Points on a hilly landscape, in no order, each with its height.
A climber steps from a point to whichever of its 4 nearest points has the largest rise for the distance, and stops where none of them is higher. Distance is the straight distance between rows; heights are no part of it.
<368> (h 592): [198 106  95  94  80 134  92 112  92]
<396> (h 501): [ 88 111 141 123 133 136 146 156 171]
<400> (h 730): [ 97 107 139 104  98 139 115 141  98]
<313> (h 472): [120 124  95 128 121 106  84 107  89]
<159> (h 662): [ 75 131 135 135 154 117 134 125 132]
<520> (h 651): [ 86 144 156 144 201 109 165 125 121]
<117> (h 498): [137 117 122 114  66 141 112 137 124]
<308> (h 493): [ 79 114 148  97 102 144 139 149 152]
<819> (h 624): [159 147  94 141 107 109 104 118 153]
<252> (h 686): [ 83 133 147 134 170 125 160 142 137]
<269> (h 660): [ 77 128 152 124 129 110 138 129  89]
<613> (h 731): [113 129 103 114 135 102 101 113  71]
<526> (h 323): [172 146 121 157 141 124 129 125 179]
<415> (h 653): [ 77 148 143 123 150  96 136 122  90]
<498> (h 503): [108 128 123 154 143 126 132 139 165]
<168> (h 123): [151  84 108 119  98 136  88 125  61]
<451> (h 576): [112 129 112 133 113 112  95 121 103]
<783> (h 623): [217 124 116  96  56 141 133 102  97]
<499> (h 483): [132 137 102 139 141 102  97 120 140]
<594> (h 645): [ 76 130 158  93 129 123 134 125  69]
<243> (h 622): [186 152 111 140 104 104 124 113 172]
<838> (h 422): [121 132 119 153 138 106 113 133 153]
<790> (h 620): [ 93 146 117 128 157  92 114 113  93]
<34> (h 611): [ 92 150 174  87 137 103 142 113  42]
<632> (h 657): [ 78 153 167 129 189 109 173 122 119]
<73> (h 606): [191 172 126 128  79 104 150 104 161]
<294> (h 635): [ 74 160 179 108 152  99 156 122  84]
<765> (h 408): [108 133 138 129 137 137 151 156 184]
<132> (h 327): [138 139  88 161 178 100  94 115 129]
<82> (h 539): [ 99 103 144  99  69 147 118 144 128]
<154> (h 455): [105 125 127 103 137 110 110 116  33]
<572> (h 367): [142 141 115 175 202 140 134 129 147]
<828> (h 612): [ 95 118 113 125 122 105 103 116  80]
<222> (h 619): [121 115 138 151 183 178 164 159 186]
<334> (h 688): [ 86 123 121 128 122 127 112 127  92]
<319> (h 410): [127 129 122 130  94 125 113 134 147]
<621> (h 47): [206 174 131 149 129 137 173 105 189]
<244> (h 352): [120 135 138 113  75 138 128 141 162]
<517> (h 502): [108  83 148 105  71 158 121 146  91]
<814> (h 633): [162  78 141 113  63 166 121 130  91]
<128> (h 659): [202 133 117 102  56 132 116 105 106]
<855> (h 366): [143 140 114 168 138 123 123 131 172]
<357> (h 683): [ 59 138 156 112 154 112 151 134 121]
<960> (h 613): [133 113 113 125  87 128  97 126  94]
<590> (h 428): [165  95  80 105 109 121  70 113  80]
<728> (h 650): [175 136 115 108  62 132 117 108 117]
<442> (h 357): [162 133 130 165 165 159 139 133 180]
<354> (h 707): [181 111 130 105  56 153 118 124  97]
<978> (h 636): [ 97 139 132 153 190  98 145 114 115]
<56> (h 609): [ 88 126 137 138 132 126 130 144 144]
<424> (h 535): [ 73 117 144 109 106 132 134 147 133]
<189> (h 431): [108 133 131 154 173 119 139 130 143]
<402> (h 704): [103 138 153 143 224 159 168 146 137]
<844> (h 608): [132 123 137 142 153 158 156 145 200]
<97> (h 527): [125 127 129 163 189 163 147 141 169]
<880> (h 700): [148 115  87 111 108 110  74 111  82]
<23> (h 240): [175 149 130 152 122 139 158 121 195]
<962> (h 737): [140 123 142 134 167 172 164 163 209]
<412> (h 652): [190 138 104 112  68 114  98 112 114]
<524> (h 672): [167 148 109 124  73 109 111 116 137]
<411> (h 356): [137  85 126 115  87 150 106 131  64]
<181> (h 519): [155 132  88 122 109 103  78 112 111]
<831> (h 496): [143 122 136 156 168 153 150 151 182]
<52> (h 361): [163 138 130 159 149 158 157 149 203]
<656> (h 727): [ 95 122 156 139 212 164 179 159 157]
<533> (h 702): [156 129 100 117  83 121  92 117 118]
<447> (h 462): [107 129 142 156 183 138 151 139 162]
<640> (h 363): [130 125 126 134  96 123 122 131 163]
<593> (h 676): [102 147 161 142 222 134 174 131 123]
<214> (h 709): [172 158 127 117  66 125 138 114 162]
<220> (h 530): [101 123 140 131 158 151 162 164 198]
<260> (h 621): [ 76 107 163  96 114 132 136 136  79]
<511> (h 497): [227  98 113 102  75 140 105 107  77]
<943> (h 469): [123 130 133 152 137 137 147 143 187]
<612> (h 754): [172 111 114 110  71 140  95 121 101]
<965> (h 445): [120 106 106 110 136 110  93 116  37]
<266> (h 618): [176 141 131 112  53 137 134 114 131]
<857> (h 713): [ 87  98 149 112 121 142 123 126  42]
<658> (h 654): [170 154 113 127  83 107 118 116 164]
<333> (h 291): [158  80  80  97 124 134  66  95  61]
<309> (h 647): [ 89 142 137 142 169  99 136 123 114]
<919> (h 446): [101 118 134 117  80 140 123 142 144]
<359> (h 399): [141 140 106 164 165 104 105 122 159]
<371> (h 577): [222 102 115  99  65 163 125 105  79]
<939> (h 300): [145 145 128 146 108 121 135 133 185]
<677> (h 417): [119 131 120 164 185 122 130 127 161]
<170> (h 396): [ 87 119 149 115 151 141 161 164 189]
<55> (h 714): [132 141  90 141 136  87  82 113 130]
<208> (h 712): [ 66 132 158 125 161 122 171 142 145]
<175> (h 668): [111 142 140 161 215 143 157 130 130]
<463> (h 655): [ 88 147 179 123 230 132 191 138 127]

Where does a climber stop that starts at each point below?
<319> -> <612>
<524> -> <612>
<621> -> <214>
<309> -> <208>
<411> -> <612>
<855> -> <208>
<415> -> <400>
<52> -> <962>
<447> -> <208>
<451> -> <400>
<838> -> <208>
<593> -> <656>
